Each row is a point on a tangle of strands that fork and nearly touch. The rows are in no order.
Points whose rows are less than 50.2 apart are linked; no others are. Some points are linked to none.
Z566: | -12 |   9 | -11 | -22 |   9 |  -4 |  -1 |  -7 |  21 |  -2 | -17 | -37 |  40 |  -4 |   1 | -10 |  -9 |  -4 |   9 |   9 | -30 |  11 | -24 | -10 |   3 |
Z943: | -13 | -10 |  -3 |  16 |  26 |  -3 |  -2 | -18 |  12 | -21 |  11 |  -4 |  10 | -23 |  -6 |  -9 |  -9 |   2 | -19 |   6 |  -5 |  35 |  21 |  -4 |  -3 |
Z734: | -16 | -20 |   3 | -14 | -10 |  20 |  -5 |  -6 |  -1 |  11 |  11 | -17 |  28 |   8 |  17 |   5 |  18 | -15 |  13 | -23 | -19 |  15 | -21 | -16 |  21 |
Z934: |  18 | -23 |  17 |   0 |  -8 |  27 |   2 |   1 |   5 |   1 |  36 |  -2 |   7 |   6 |   8 |  -2 |  12 |   1 |  25 |  -8 | -11 |  20 | -33 | -13 |  24 |
Z278: |   9 |  10 |  -2 |  25 | -17 |   1 |   8 |   0 |   3 |   8 |   8 |  13 | -13 |  10 |  19 |   7 |   7 |   3 |  11 | -20 |   4 |   6 |   3 | -15 |  14 |
Z206: |  17 | -11 |   0 |   5 |  -8 | -17 |  -6 |  19 |  15 |   4 |   5 |  18 |   0 |  22 | -13 |   6 | -10 |  -3 |  12 | -11 | -13 | -15 |  -6 |  19 |  -2 |
Z981: |  17 |  15 |   9 |  -3 |  -9 |  18 | -11 |   4 | -22 |  14 |  11 |   4 | -24 |   1 |  21 |  -9 |  -1 |   2 |  25 | -25 |   3 |   5 | -13 | -19 |  22 |
Z971: |   8 | -20 | -18 |  -9 |  15 | -28 | -16 |   9 |  23 |  16 |  17 |   7 |   0 | -16 | -11 |   7 |   2 |   2 |   1 |  12 | -17 |  11 |  15 |  -4 | -11 |
Z351: |  39 |   0 |  31 |  12 |  -9 |   8 | -13 |   7 |  12 |  13 |   8 |   8 | -18 |  22 |  -4 |  14 |   2 |   5 |  -4 |  -2 |   4 |   1 |  -9 |   2 |  -3 |
Z696: | -17 |  -4 | -27 |   2 |  -7 | -26 |   5 |  -7 |  15 | -18 | -30 |  15 |  26 |  13 |   6 |   0 | -10 |  -3 |  -2 |  12 |   7 |   4 |   2 |  10 | -10 |
Z201: |  32 |  -7 |  17 |   0 |  -4 |  -6 | -11 |  12 |   5 |   7 |  11 |  21 | -17 |  34 | -19 |   5 |  -7 |   2 |   5 | -15 | -13 |  -1 |  -8 |   7 |   0 |
Z179: |   0 | -15 | -11 |  -7 |  19 |   6 |  -6 | -12 |  11 |   8 |  10 | -22 |  19 | -19 |   2 |  -1 |  -7 |  -3 |   1 |  13 | -20 |  36 |   2 | -21 |  -3 |
Z121: |  11 |  28 |   0 |  23 | -19 |  -3 |  16 | -12 |  10 | -14 | -22 |   7 |   0 |  13 |  -4 |  -9 |   8 |   0 |   0 |  -4 |  10 | -21 |  -4 |   0 |   7 |
Z652: |  10 |   0 |   9 | -18 |  13 |  -1 |  -1 |  11 |  -8 |  10 |  14 | -32 |  -9 |   0 |  -6 |  13 |  -6 |   3 |  21 |  21 |  -2 |   1 | -31 | -15 |   4 |
Z362: |   2 |  -3 |  13 |   3 |   0 |  20 | -18 |  10 |  -5 |  16 |  27 |   5 | -15 |  -4 |   8 |   7 |   2 |  -7 |  19 | -21 |   2 |   5 |   5 |  14 |   1 |
Z886: |  -5 |  -9 |  -8 |   2 |   5 | -10 | -14 |   6 |  20 |  -7 | -17 |  23 |   5 |  -8 |  -3 |   7 |  12 |   0 | -17 |   5 |  22 |  -2 |  33 |  24 | -20 |
Z817: |  40 |  14 |   2 |  11 |   1 |  12 |   0 |   6 |  -7 |  19 |  19 |   9 | -28 |  -2 |  18 |  -5 |  -1 |   9 |  13 |  -9 |  -2 |   5 | -13 | -18 |  14 |
Z885: |   6 | -17 |   3 | -11 |  -4 |  18 |   6 |   1 |   3 |  -2 |  14 | -39 |   4 |  -5 |  -8 |   4 |  -4 |  -3 |  26 |  20 | -13 |  10 | -38 |  -8 |   6 |
Z758: |  23 |   9 |  11 | -13 | -21 |   0 |  -3 |  -3 |  -8 |  14 |  -5 |  11 | -10 |  17 | -13 |   1 |  17 |   4 |   2 | -27 |  -6 | -26 |  -5 | -13 |   8 |
Z991: |   1 | -19 | -27 | -19 |   4 | -31 |  -7 |  16 |  11 |   2 |  -3 |  28 |   4 | -12 | -16 |  11 |   6 |   0 |  -4 |  11 | -27 |   8 |  27 |   0 |  -9 |
Z854: | -11 |  -5 |   9 | -14 | -11 |  23 |  -2 |  10 | -19 |  -5 |   2 | -24 |   3 |  -3 |   1 |   1 |  20 |  -1 |  23 | -18 | -20 | -10 | -20 | -10 |  16 |
Z794: | -12 |  -8 | -12 |  24 |  -2 | -25 | -10 |  -5 |  -1 |  13 |  14 |   6 |  -9 |  -3 |  14 |  12 |   3 |   9 |  -7 |   8 |   1 |  38 |  16 | -20 |  -2 |
Z292: | -22 |  21 | -31 |   9 |   6 | -11 |  26 |  -3 |  -7 |  -2 | -18 |  15 |  -8 |  -3 |   2 | -32 |  -1 |   8 | -27 |  22 |  27 |  -4 |  10 |   3 |   0 |
Z273: | -22 |   9 |   2 |   8 |   8 |  21 |  -4 | -10 | -28 |   4 |  26 |  -9 | -12 | -29 |   7 |  -7 |  -8 | -11 |  12 | -17 |  -1 |  14 |  12 |  -1 |   1 |
Z757: |  17 |  -9 | -13 |   5 | -16 | -23 |  -8 |  17 |  25 |   7 |  12 |  26 |  -3 |   4 |  -6 |   8 |  14 |  -4 |   7 |   3 |  -7 | -12 |   4 |   6 |   3 |
Z17: | -10 | -10 | -25 |  20 |   9 | -28 |  20 |   8 |  16 | -19 | -27 |  22 |   0 |  -8 |   4 | -12 |   2 |  17 | -42 |  22 |   9 |   4 |  10 |  11 |  -8 |
Z64: |  -6 |   6 |  -1 |   0 |  -5 | -24 |   3 |  -9 |  23 | -13 | -25 |   1 |  26 |  14 |  12 |   4 |  -7 |   8 |  -5 |  18 |   9 | -10 | -10 |   6 |  -1 |
Z612: |  -2 |   2 |   6 |  -1 |  -9 | -10 |  -4 |   0 |  25 |  -7 | -12 | -18 |  24 |  16 |   4 |   6 |   6 |  -1 |   6 |   8 |   5 | -16 | -20 |  -7 |   5 |
Z685: |  15 |  27 | -14 |  -3 |  -2 |   8 | -10 |   4 | -12 |  24 | -23 |  12 | -11 |   9 |   6 |  -2 |  -3 |   6 | -15 |  12 |  27 |  -6 |  10 |   7 | -19 |
Z144: |  -7 | -17 |  16 |  -5 |  -8 |  28 |   4 |  -9 | -12 |  -4 |  16 | -40 |   3 |  -9 | -14 |   4 |  17 |  -5 |   6 | -12 | -20 |   2 | -11 | -12 |  18 |
Z901: |   4 |  -4 |  17 |  15 |  -7 |  31 |   9 |   1 | -38 |   2 |  14 |  -8 | -26 |  11 |   7 |   0 | -11 |  -7 |   3 | -27 |  -8 |  -2 | -10 |  -2 |  -5 |
Z953: |   7 | -36 |   6 |  -9 |  -5 |  32 |  10 |   5 |  -5 |   7 |  24 | -11 |  18 |   1 |   9 |   8 |  24 | -13 |  15 | -17 | -21 |  18 | -32 | -21 |  23 |
Z191: |  27 |   8 |   8 | -11 |  -4 | -11 |  -2 |  18 |   3 |  15 |  13 | -12 | -14 |   5 |   3 |   4 |  -7 |   9 |  32 |  14 |  -9 |  -1 | -34 | -12 |  20 |
Z893: |   3 |  -8 |   1 | -17 |  -7 |  -8 | -13 |   3 |  -6 |  21 |  36 |   2 |  -5 |  -4 | -26 |   0 |   7 | -10 |   9 | -10 | -11 |   9 |  14 |  -4 |   5 |
Z711: | -20 |   3 |  -3 |   9 |  -9 |  -3 |  12 |   2 | -11 | -15 |   3 |  -5 |   9 | -11 |   4 |  -1 | -11 | -12 |  18 | -15 | -12 |  -4 |  -9 |   6 |  10 |
Z769: | -13 | -17 | -21 |  -3 |  20 | -21 |  -4 |   7 |  12 | -24 | -27 |  35 |   6 |  -5 |  10 |  -9 | -12 |  10 |  -6 |  22 |   7 |   4 |  26 |  34 | -25 |
Z59: |   0 |  11 |  -2 | -20 |   0 | -10 |  -2 |  -3 |  26 |   0 | -20 | -24 |  29 |  -2 |   5 |   1 |  12 |   3 |   7 |   9 | -11 |  -2 | -13 | -10 |   2 |
Z45: |   1 |   8 |   4 | -13 | -11 |  -1 |  -4 | -13 | -10 |   3 | -21 |  -7 |   7 |  20 | -12 |   8 |  21 |  -3 | -15 |  -5 |  15 | -16 |  11 | -11 |  -6 |
Z982: | -17 | -15 |  -7 | -15 |  16 |  -8 | -16 |   8 |  -3 | -17 |  -5 |  18 |  11 | -11 |   2 |  -7 | -26 |  10 |  -5 |  20 |   4 |   9 |  24 |  31 | -25 |
Z453: |  35 | -15 |  26 |  -2 |  -6 |  18 |   0 |   3 |   2 |   9 |  27 |   6 | -16 |  20 |   2 |   0 |  14 |   5 |  14 |  -7 |   1 |   7 | -28 | -13 |  24 |
Z741: |  32 | -17 |  24 |   6 |   9 |  -1 | -13 |  10 |  19 |  17 |  15 |  13 |   0 |  27 |  10 |  25 |  14 |   9 |  -8 |   5 |   7 |  -3 |  -4 |  -7 |   4 |
Z569: |  -2 |   0 |  24 |  13 | -16 |  28 |   7 |   6 | -44 |  -2 |  -1 | -15 |  -9 |  16 |   4 |   3 | -11 | -13 |  18 | -20 | -13 |   3 | -27 |   5 |  10 |
Z336: |  -2 | -17 |   7 |  -1 |  11 |  -4 |  -6 |  14 |  22 |  -5 |   1 |   4 |   9 |  -7 |  -2 |  15 |   0 |   6 |  -5 |   7 |  -9 |   0 |  13 |   7 | -14 |
Z431: | -12 | -16 |  -1 |   6 |  13 | -10 | -13 | -14 |  16 |   2 |  23 | -11 |  13 | -16 |  -3 | -11 |  -9 |  -1 |   3 |   5 | -13 |  36 |  17 |  -9 |  -5 |
Z167: | -23 |  -7 | -18 | -13 |  26 |  -5 |   7 | -27 |   0 | -19 | -26 | -10 |  29 | -15 |  10 | -16 | -12 |  -9 |  -9 |   4 | -28 |  17 |   1 | -12 |   2 |
Z634: | -23 |   0 | -26 |  -1 |  16 | -18 |  30 |  -2 |   1 | -18 | -22 |  30 |  -3 |  -3 |  -4 | -23 |   9 |  11 | -36 |  24 |  18 |  -6 |   9 |  15 |  -5 |
Z454: |   8 |  17 |   2 |  36 | -23 |   4 |  15 | -15 |   2 |  -5 | -12 |  14 |  -9 |  14 |   8 |  -1 |   3 |   2 |  -7 | -15 |   9 |   0 |   8 | -11 |  12 |
Z846: | -14 |  -2 |  14 |  -2 | -12 |  14 |   5 | -20 | -14 | -10 |   8 | -19 |   0 |  -3 | -24 |   0 |  24 |   0 |  -3 | -24 | -13 |  -9 | -11 | -20 |   9 |
Z686: |  -7 |  13 |  -3 |  15 |   3 |  -1 | -11 |  -2 |   5 |   7 |  15 |  -5 |  -7 | -21 |  10 |   3 |   5 |  -1 |  -4 |  -1 |  17 |   7 |  26 |   1 |   0 |
Z10: | -16 |  13 |  11 |  -2 |  -9 |  23 | -12 | -17 | -17 |  -8 |  -6 | -24 | -10 | -10 |   3 |  -2 |   1 |  -4 |  -4 |  -9 |  11 | -11 |   3 |  -2 |   6 |
Z140: |  14 | -15 |  20 |  -3 |  11 |   1 |  14 |  14 |   7 |  -3 |  -3 |  -2 |  -1 |  17 |  -8 |  22 |   5 | -10 |  -3 |   0 |  -8 | -25 |  -5 |  -8 |  -3 |
Z850: |  18 | -24 |  13 | -13 |  16 |  -2 |   0 |   6 |  14 |   9 |  -5 |  -9 |  17 |  17 |  -2 |  29 |  23 |  -8 | -12 |   6 |  -3 | -12 |   1 | -19 |  -3 |
Z780: | -17 |   6 |   4 |   2 |  13 |  13 |  -9 |   9 |  -2 | -10 |   6 |  -8 |  -2 | -19 |  12 |  -5 | -19 |  -3 |   7 |   2 |   8 |  -7 |   5 |  32 | -10 |
Z605: | -11 |  14 | -13 |   9 |  -5 | -20 |  13 | -16 |  12 | -11 |   1 |   4 |   4 |  -7 |   0 | -32 |  -9 |  11 | -12 |  18 |  13 |  -2 |   0 |  22 |  -5 |
Z439: | -10 |   9 | -30 |   6 |  -5 | -24 |  13 |  -6 |  16 | -16 | -23 |  13 |   7 |   1 |  -3 | -22 |   7 |   5 |  -6 |  11 |  17 |  -1 |   8 |  17 |  -8 |
Z777: | -17 | -14 |   0 | -19 |   1 | -10 | -22 |  -6 | -15 |  -1 | -19 | -19 |  25 |  16 |  -2 |  12 | -19 |   0 |   6 |   2 | -20 |  24 |   2 |  -7 |  -4 |
Z830: |  38 |   7 |  37 |   5 |   3 |  25 | -11 |   8 |   0 |  13 |  19 |  -3 | -26 |   9 |  -4 |   6 |  12 |   9 |   4 |   0 |   7 |  -1 | -12 |  -4 |  10 |
Z341: |   3 |   5 |   6 | -12 | -13 |   7 |  -8 |   1 | -12 |  14 |  -1 |  -6 |   5 |   6 |   6 |   8 |  19 |   4 |  12 | -17 |  -5 | -12 | -11 | -13 |  11 |
Z49: | -11 |   5 |  -8 |  -2 |   8 | -15 |   5 |  -8 |  -3 | -14 |   6 |  10 |  -6 | -10 | -22 | -28 |  -8 |   5 | -18 |  15 |  18 |  -8 |  11 |  28 | -17 |
Z246: |  13 |  -9 |  15 |  -9 | -11 |  -1 |   2 |   6 | -30 |  14 |   4 |   2 | -14 |  31 |   2 |  10 |   0 |  -6 |   0 |  -9 |  -9 |  10 | -20 | -21 |   6 |
Z553: |   2 |  19 |   1 |  -5 |  10 | -10 | -15 |  -4 |   5 |  14 |   9 | -10 |   3 | -11 |  -5 |  -5 |  -7 |  12 |  -7 |  34 |  22 |  -3 |   8 |   5 |  -9 |
Z565: |  16 |  22 |   7 |  18 |   5 |  -5 |  32 |  -2 | -15 |  -2 |  -1 | -10 | -25 |  -1 |   2 | -10 | -24 |   6 |  -3 |  17 |   6 |  -6 | -19 |  -9 |   1 |
Z171: |  16 |   0 |  20 |  15 | -13 |  23 |   7 |  -3 | -15 |   3 |  28 |  -1 | -25 |   0 |  -6 |  -4 |  -4 |  -1 |  18 | -29 |  -5 |   9 | -15 | -10 |   0 |
Z67: |   7 | -10 |  16 |  14 |   5 |   2 |  -6 |  13 |  24 |  -5 |  -5 |  13 |   0 |   9 |  10 |  20 |   3 |  -1 |  -6 | -14 |   5 |  -7 |  10 |  15 | -15 |
Z355: |  -1 |  -7 |  16 |  -5 |   5 | -10 | -15 |   1 |   3 |  10 |  13 |  -1 |   1 |   7 |   1 |  17 |  -3 |  -2 |  -2 |   9 |   1 |  15 |  12 |  -2 |  -8 |
Z986: |  11 |  10 | -13 |  -5 |  10 |   6 | -18 |  22 |  -3 |  15 | -20 |   9 |  -5 |   3 |  -3 |  15 |  -2 |  -6 | -11 |  11 |  19 | -11 |  24 |   7 | -17 |
Z401: | -15 | -15 | -24 |  17 |  18 | -21 |  15 |   5 |  20 | -31 | -25 |  28 |   8 |  -5 |   7 | -11 | -12 |   7 | -18 |  14 |   3 |  -2 |  11 |  24 | -10 |
Z429: |  -1 | -26 |  -8 | -21 |   9 | -19 | -16 |   4 |   7 |   5 |  27 |   5 |   7 |  -1 | -24 |   8 |  -1 |  -6 |   5 |  -4 | -21 |  16 |   7 |   0 |  -5 |
Z773: |  -8 |  26 |  -7 |  19 |   4 |   6 |  -6 |  -1 | -10 |  10 |   3 |   3 |  -7 | -20 |  12 | -20 | -25 |   2 |   8 |   2 |  14 |  -5 |   5 |  22 |  -9 |
Z672: |  35 |  15 |   8 |  19 |   9 |   6 |  24 |  13 | -10 |  10 |   9 |  -6 | -28 |   1 |  18 |  -3 | -12 |   7 |   8 |   2 |   0 |  -6 | -18 | -20 |   6 |
Z370: |  -4 |  11 |  20 |  11 | -18 |  24 |  12 |   3 | -23 | -13 | -10 | -16 |  -3 |   9 |  -9 |  -3 | -13 |   5 |   6 | -20 | -12 | -16 | -24 |  14 |   1 |
Z941: | -11 | -17 | -23 | -21 |  19 | -16 |  -1 |  -5 |  16 | -18 | -26 |  14 |  21 | -11 |   1 |   3 |  -1 |   5 |  -9 |   3 |  -6 |   1 |  25 |   4 |  -8 |
Z263: |  -7 | -13 | -33 |  -7 |   4 | -16 |  -8 |   2 |  20 |  -2 | -18 |  23 |  14 | -17 |   1 |   2 |  13 |  -2 |  -4 |   3 |   9 |   3 |  30 |   9 | -15 |
Z614: | -25 |  11 |  -6 | -14 |   1 |   3 |  -7 | -16 |  -1 |  -9 |   1 |   4 |   6 | -12 | -27 | -24 |   6 |   7 | -14 |   3 |  17 | -10 |  17 |  28 |  -9 |
Z244: |   2 |   1 | -19 |  -9 |   1 |  -1 | -12 |  17 |   0 |   6 | -20 |  28 |  -6 |   0 |  -5 |  11 |   5 |  -7 |  -8 |   0 |  24 |  -2 |  32 |  28 | -28 |
Z781: | -10 |  -2 |   3 |  -8 | -17 |  -4 |   4 | -20 |  -7 |  -9 |  -4 |  -5 |   7 |  16 | -29 |   8 |  24 |  -8 | -13 | -14 |  -8 | -14 |   2 | -15 |   4 |
Z701: | -15 |  17 |  -5 | -22 |  -5 |  13 |  -7 |  -9 | -12 |  -2 | -21 |  -1 |   1 | -16 | -10 | -12 |   9 |  -1 | -13 |  -9 |  22 | -25 |  14 |  18 |  -6 |
Z646: | -12 |  28 |  -9 |  -7 |  -2 |  15 |  -3 |  -2 | -27 |  16 | -21 |   0 | -10 |  -5 |   2 | -10 |  -3 |   4 | -14 |   4 |  24 | -19 |  13 |   4 |  -9 |
Z261: |  13 | -14 |  20 | -11 |  10 |  19 |  10 |  33 | -14 |   5 |   4 |  -7 |  -7 |  15 |  -5 |  24 |  -8 | -12 |   4 |  -2 | -13 | -20 | -10 |   6 |   0 |
Z925: | -14 |  26 | -25 |  -6 |   7 |  -3 |  21 |  -1 | -15 |   4 | -24 |  11 |  -1 |  -8 |   5 | -16 |  -4 |   1 |  -8 |  16 |  22 | -21 |   2 |   4 |  -7 |
Z856: |   7 |   6 |  12 |  27 |  -7 |  18 | -15 |  -2 |   0 |   7 |  14 |  12 | -10 | -12 |  12 |   7 |  -5 |  -2 |   5 |  -9 |   8 |  10 |  17 |  11 |  -7 |
Z576: |  -5 |  23 |   6 |  20 |  -2 |  13 |  -5 | -14 | -15 |   2 |  15 |  -9 | -13 | -20 |  -7 | -25 | -18 |   5 |   2 |  -5 |  19 |   2 |  -2 |   5 |   3 |
Z326: |  19 |  21 |   4 |   8 |  -1 |  -2 | -17 |   5 |  12 |  18 |   9 |  -1 | -16 | -17 |   4 |  -6 |   2 |   7 |   2 |  17 |  23 |  -2 |  13 |   7 |  -2 |
Z938: | -14 | -14 | -20 | -24 |  34 |  -7 |   2 |   3 |  18 | -15 | -29 |   4 |  17 |  -8 |  11 |   2 |   3 |  -4 |  -8 |  14 |  13 | -23 |  10 |  11 | -14 |
Z784: | -26 |   1 |   3 |  -5 | -12 |   4 | -12 | -13 | -11 |   9 |   5 | -20 |  10 |  -7 |  11 |  -3 |   7 |  -8 |  21 | -21 |  -9 |  16 | -12 | -15 |  17 |
Z102: | -14 |   3 |   3 | -10 | -15 |  -9 |  -9 | -23 | -24 |   4 |  11 | -15 |   4 |   7 | -13 |  -1 |  -1 |   0 |  11 | -19 |  -6 |  19 |  -9 | -10 |  12 |
Z272: |   6 |   5 |  16 |  -6 |  -7 |  10 |   4 |   5 | -24 |  -1 |  -7 |  -6 | -10 |   5 | -12 |  -2 |  -8 |  -1 |  -4 | -12 |  -4 | -26 |  -6 |  10 |  -9 |
Z792: | -23 |   4 | -21 | -20 |  19 |   8 |   8 | -21 |  16 | -18 | -31 | -20 |  42 | -10 |   7 | -14 | -11 | -11 |  -2 |  -2 | -32 |  12 | -19 |  -8 |  12 |
Z442: |  -2 | -19 |  12 |  11 |   3 |  44 |  32 |  17 |  -5 |  -6 |  14 | -17 |  -1 |  -6 |  16 |  19 |  -3 | -13 |  14 |   4 | -12 |  -1 | -30 |  -5 |   9 |
Z561: |  25 |  27 |   6 |   1 | -20 |  -2 |   5 | -12 |   7 |  -2 |  -7 |  -2 | -21 |  12 | -14 |  -6 |  10 |   2 |   4 | -14 |   4 | -16 |  -9 |   1 |   9 |
Z250: |  17 |  17 |  14 |  -7 | -11 |  14 |  -1 |  -7 | -15 |   1 | -26 |  -4 | -14 |  20 | -10 |   7 |   2 |   3 | -16 | -12 |  15 | -31 |   4 |   4 |  -5 |
Z7: | -14 |   0 | -18 | -21 |  29 | -13 |   2 |   2 |  17 |   2 | -27 |   7 |   7 | -13 |   7 |  -6 |   4 |  12 | -20 |  33 |  25 | -14 |  12 |   7 | -11 |
Z822: | -17 | -10 |   3 | -17 |  17 |   1 | -16 |   8 |  -2 |  -5 |   2 |  -9 |   2 | -14 |   0 |  -4 | -29 |  -5 |  11 |  15 |  -6 |  12 |  14 |  32 | -12 |
Z78: |  24 |   3 |  -2 |   8 | -13 |  -1 |   1 |   9 |  -5 |   7 | -13 |  18 | -16 |  23 |  -3 |   8 |   1 |   1 | -13 |  -8 |   5 |  -5 |   8 |  -5 |  -8 |
Z373: |  14 | -10 |  23 |  12 |   4 |   7 | -14 |  18 |  28 |   4 |  15 |   1 |   3 |  12 |  22 |  23 |  19 |   3 |  -3 | -10 |   5 |  -2 |   2 |   0 |  -1 |
Z309: | -15 |   4 |  -8 |  23 |  -4 |  -6 |  17 | -11 |   0 | -20 |  -6 |   3 |  11 |  -5 |  10 |   6 |  -2 |  -1 | -19 |   2 |   0 |   8 |   5 | -15 |  17 |
Z82: |   5 |  15 |   0 | -31 |  25 | -15 |  -3 |  -1 |   2 |   9 | -12 |  -4 |   5 |  -2 |  -7 |  -4 |  -3 |  10 | -15 |  36 |  22 | -17 |   6 |   5 | -13 |
Z577: |  -1 | -16 |  29 |   0 |   5 |  34 |  17 |  15 |  -8 | -10 |   4 | -12 |   4 |   5 |   7 |  14 |  -7 | -11 |   3 |  -7 | -15 |  -9 | -16 |   4 |  -4 |
Z878: |   5 |  14 |   0 |  20 |  -5 | -18 |  18 |  -2 |  -5 |  -8 |  -3 |  -1 |  -8 |  -6 |   8 |  -1 | -11 |   2 | -12 |  12 |   2 |  -3 |  -1 |  -9 |  -1 |
Z766: | -21 |  -5 | -14 |  15 |  14 | -14 |  13 | -17 |  13 | -25 |  -4 |   5 |  16 | -11 |  -3 | -17 | -11 |   0 | -23 |   6 |  -7 |  10 |  18 |  -9 |  10 |
Z749: |   3 | -25 |   9 | -11 |  13 |  -2 | -14 |   3 |   3 |  14 |   7 |   0 |  12 |   8 |   8 |  21 |  15 |  -3 | -14 |  -2 |  -5 |   9 |  11 | -22 |  -1 |
Z732: | -10 | -22 |   8 |   1 |   1 |  29 |  19 |  -1 |   7 |  -9 |  15 | -32 |  10 |  -4 |  10 |   9 |  -1 |  -5 |  13 |   7 | -10 |  15 | -29 |  -6 |  -4 |
Z219: |   7 |  12 |  13 |  -3 | -18 |  17 | -26 |   6 |  -7 |  19 |  16 |  10 |  -9 |   6 |  19 |  -7 |   2 |   3 |  21 | -26 |   1 |  10 |  -6 |   5 |   9 |
Z965: |  -8 |  -1 | -12 |   2 | -11 | -20 |   6 |   3 |  15 | -21 |  -3 |   4 |  12 |   3 |  -6 |  -1 | -13 |  -7 |  12 |  -9 | -14 |  -6 |  -5 |   4 |   1 |
Z631: |  27 |  20 | -10 | -11 | -11 | -17 |  -8 |   6 |   9 |  15 |   9 |   2 | -17 |  -8 |   7 |  -1 |   7 |   5 |  32 |   1 |  -1 |  -3 | -18 | -14 |  19 |
Z891: |  -8 |  -5 |   0 |  -6 |  -7 | -12 | -13 | -13 | -10 |   1 |  27 | -10 |  -5 |  -3 | -26 |  -4 | -10 |  -4 |  12 |  -1 |  -2 |   8 |  -5 |  -3 |  -1 |
Z435: | -22 |  -3 |   6 |  13 |   4 |   1 |  19 | -11 | -18 |  -7 | -10 |  -5 |   7 |   6 |   4 |  15 |   0 | -10 | -15 |  -2 |  -5 |   1 |   6 | -22 |   4 |
Z450: | -30 |  12 |   2 |  12 |   4 |   7 |   7 | -21 | -21 |  -3 |  15 | -19 | -13 | -21 |   2 | -16 | -16 |  -3 |  -1 |  -1 |   6 |   7 |   6 |  -3 |  12 |
Z552: |  23 |  -1 |  -4 |  11 | -16 |  -8 |   3 |   9 |   6 |  13 |  11 |  35 | -10 |  13 |   8 |   1 |  16 |  -2 |  12 | -16 | -13 |  -3 |   5 |  -5 |  12 |
Z813: |  -3 |   9 | -12 |  -3 | -19 | -12 |   1 |  -9 |   0 |   6 |  -2 |  22 |  -1 |   0 | -30 |  -1 |  26 |  -5 | -11 |   1 |   8 |  -5 |  20 |   7 |   0 |
Z436: |  10 |  17 | -30 |  24 | -23 | -30 |  27 |  12 | -10 |   1 | -17 |  19 | -21 |   3 |  -2 | -10 |  -7 |  15 |  -9 |  10 |   0 |  12 |  -2 | -10 |  -2 |
Z489: |  -7 |  -6 | -14 |  10 | -10 | -25 |  -8 |   1 |  24 |  -4 |  10 |  11 |  -1 | -13 |  -2 | -11 |  -3 |  11 |  -6 |  11 |   4 |  10 |  24 |  17 |  -7 |
Z83: | -26 |  -4 |   4 |   2 |  14 |  11 |  14 |  -9 |  -7 | -18 |   1 | -12 |   8 |  -2 |   3 |   0 |  -7 | -10 |   5 |   1 |  -4 |   3 |  -4 |  -2 |   2 |

A fork is a point with three links. Follow the links from the first point to the second and name the forks in between, in order.
Z792 / Z263: Z646
Z781 / Z830: Z351
Z965 / Z362: Z309
Z292 / Z431: Z646, Z309
Z943 / Z701: Z309, Z646

A fork is a point with three links, a tip a point with one. Leave the first point through the second and follow the links. Name the first fork or tip that comes.
Z614 / Z49: Z167
Z934 / Z953: Z991
Z991 / Z971: Z351
Z244 / Z886: Z309
Z749 / Z850: Z631
Z758 / Z341: Z171
